A landscape with many peaks, sampled at points; each row gives a point and its height.
A climber steps from a point to the highest of its 6 nearest points, and stops where none of them is higher. Distance is the straight distance between rows; heights are no part of it.
(118) h=803: [ -2.6  35.6   0.5   7.8  -4.5   9.0 -18.8  30.9  26.7  -2.9]
(568) h=568: [  5.3  40.6  -0.4  30.4  -5.2  -4.5 -13.2   4.5  16.8   9.4]
(129) h=619: [ 12.6   1.8   5.1  30.9 -13.9  -3.3   5.3 -22.4  -7.8  14.8]
(419) h=861: [  4.6  -4.0  -3.7  -7.3 -13.8  -8.7   6.9   4.3  -4.0 -37.6]
(33) h=747: [-26.0   4.9  -8.7 -26.2  33.7 -35.2   0.0 -12.7 -13.2  11.2]
(5) h=530: [-18.4  11.7  -2.6  -1.1  -6.6  12.4 -16.4  18.8  17.1 -48.4]
(349) h=684: [ -6.1  10.8  12.3 -32.7  22.5  -4.0   5.6  -0.3 -10.8  46.8]
(432) h=749: [ -7.4 -44.8  -0.9  44.8   4.1  -2.0   5.5 -28.4 -11.7  16.7]
(496) h=550: [  9.7 -13.8 -11.3  -4.1   1.5 -11.4  15.4  -3.0 -19.1  11.9]
(327) h=479: [ -5.0  -6.2   6.1 -12.8 -12.7  17.9  -5.9   4.0   8.7 -50.9]
(293) h=292: [  2.7 -16.6  13.0 -29.9 -17.9  22.2   8.0   3.9   3.5 -35.9]
(278) h=398: [ 11.0  -8.6   4.0 -21.4  -7.4   5.8  13.5   5.8  -8.3 -11.8]
(86) h=564: [  7.7  -9.6  -4.4 -21.0   8.9  -5.9  10.5   0.1 -17.5  19.0]
(214) h=485: [ 13.2 -17.8  -6.8 -17.9   2.3 -11.6  16.1   4.8 -15.1  -9.4]
(235) h=759: [  1.3  35.1  -6.9  22.3   1.5  -6.4 -18.6  20.1  16.0   1.5]
(421) h=770: [ -3.8  22.7  -7.3  32.7 -14.7 -16.1 -16.0   0.8   2.9  -6.9]
(14) h=668: [ -0.2  -3.5  -8.0  41.0 -12.3  -7.7  -3.9 -22.0 -10.6   6.4]
(312) h=396: [-12.8   9.1  11.3  -7.0 -16.9  24.8 -13.3   9.2  23.5 -45.6]
(61) h=766: [-35.0 -17.3 -10.8  -2.9  31.6 -28.8  -4.7 -19.3 -17.7  24.1]
(103) h=504: [ 18.6   2.0   2.1  10.9 -20.4  -6.6   5.5  -7.0 -14.2   3.9]
(510) h=189: [ 10.1  -8.8  12.1 -34.6  -6.5   9.0  15.8  10.4  -5.1   1.0]
(148) h=626: [  2.7  17.9  -7.5  16.7 -15.6 -14.7  -5.9   7.4  -6.4 -27.1]
(607) h=688: [ -9.0  -3.4  -2.8 -43.1  27.0 -12.9  10.0   7.3  -9.3   9.4]
(588) h=555: [  7.9  10.5   0.4  10.4 -20.8  -7.0   2.5   3.5   1.6 -22.4]
(188) h=354: [ 17.4  -8.5   2.3 -22.0  -7.8  -0.1  14.4  -0.3 -11.4   8.4]
(476) h=748: [-28.9  12.5   0.7 -26.9  23.0 -27.3  -4.4 -13.3 -13.8  18.5]
(163) h=614: [ -7.7  17.3 -31.2  15.2   3.5 -13.9 -22.6  32.6  14.3 -23.3]
(393) h=767: [ -5.1 -28.2  -1.1  17.5  13.4   1.4   4.0 -23.0  -7.1  37.8]
(330) h=219: [-12.9  23.9  14.6  -9.1 -11.8  31.1 -21.0  12.2  33.8 -24.1]
(589) h=362: [ -4.0 -15.9   8.6 -25.3  -8.5  28.2   2.7  -6.3  11.1 -51.4]
(76) h=730: [-13.6   7.1   3.3 -26.0  20.6 -14.1   0.1  -8.0 -10.0  34.5]
(570) h=579: [ 17.0  -4.0   2.3  19.5 -12.9  -0.8   9.7 -25.2 -15.2  24.1]
(329) h=716: [ 11.4 -23.6   1.2  12.9   3.6   0.5   9.5 -22.6 -10.4  40.9]
(297) h=6: [  6.3 -10.1  20.2 -32.6 -10.6  31.4  10.8   5.8  10.2 -15.1]
(314) h=743: [ -7.6  26.1  -8.2   9.6   7.2  10.9 -19.3  31.1  26.0 -13.8]
(60) h=631: [ 11.2 -16.0 -13.2  22.4 -11.2 -11.5   3.3 -20.6 -18.5  -2.5]
(524) h=762: [ 19.9   4.0   7.6  10.9 -14.3   0.3   8.6  -9.8  -2.9  14.7]
(449) h=640: [-10.1  21.9 -19.1  10.4  -3.8  -2.1 -17.5  25.9  18.0 -32.4]
(450) h=659: [  6.2  -7.7  18.4  56.6 -10.2   9.7   0.4 -32.5  12.5  23.2]
(445) h=733: [  2.9 -27.9  15.0  37.1  -3.0  11.0   7.2 -25.2  -2.5  32.5]
(229) h=370: [ -4.0 -25.0   4.0 -47.4  23.6   2.8  10.1   6.1  -2.6 -23.8]
(58) h=10: [ 12.6   9.7  21.2  -8.1 -23.4  12.9   8.6   6.2   1.4 -12.4]
(269) h=760: [ -5.5 -41.4   5.8  31.8   3.8   2.4   8.1 -28.7  -7.6  31.0]
(365) h=497: [ 10.5  30.0   4.7  16.0 -21.0  -2.2  -5.3  -1.4   7.0  -3.2]
(481) h=757: [-17.5  -7.5  -8.3 -15.8  23.8 -16.1   1.3 -14.3 -16.0  35.8]
(27) h=783: [ -6.8 -29.1  -7.2  12.5  21.3 -13.3   4.6 -20.6 -21.7  26.1]
(378) h=505: [ 13.4  16.5 -26.3   6.9  21.9  18.7 -15.4  42.4  32.8  12.4]
(538) h=621: [  4.4  25.8  -5.2   4.2  17.3  24.1 -20.9  39.0  33.5  -2.3]
(602) h=445: [  8.4 -18.8  -4.6 -29.5  12.7  -5.2  12.9   3.2 -12.1 -13.5]
(494) h=557: [ -7.3  24.7   4.1   2.6 -12.5   8.4 -10.9  23.5  14.5 -27.6]
(153) h=525: [  8.2  -3.7   5.4 -29.7  11.4  -1.1  17.3   3.1  -9.3  28.2]

For each start below, name the point where the climber stops.
(349) -> (27)
(496) -> (524)
(5) -> (118)
(312) -> (118)
(297) -> (419)

For each start below, name every point that the climber comes to, in order.
(76) -> (481) (27)
(33) -> (61) (27)
(476) -> (61) (27)
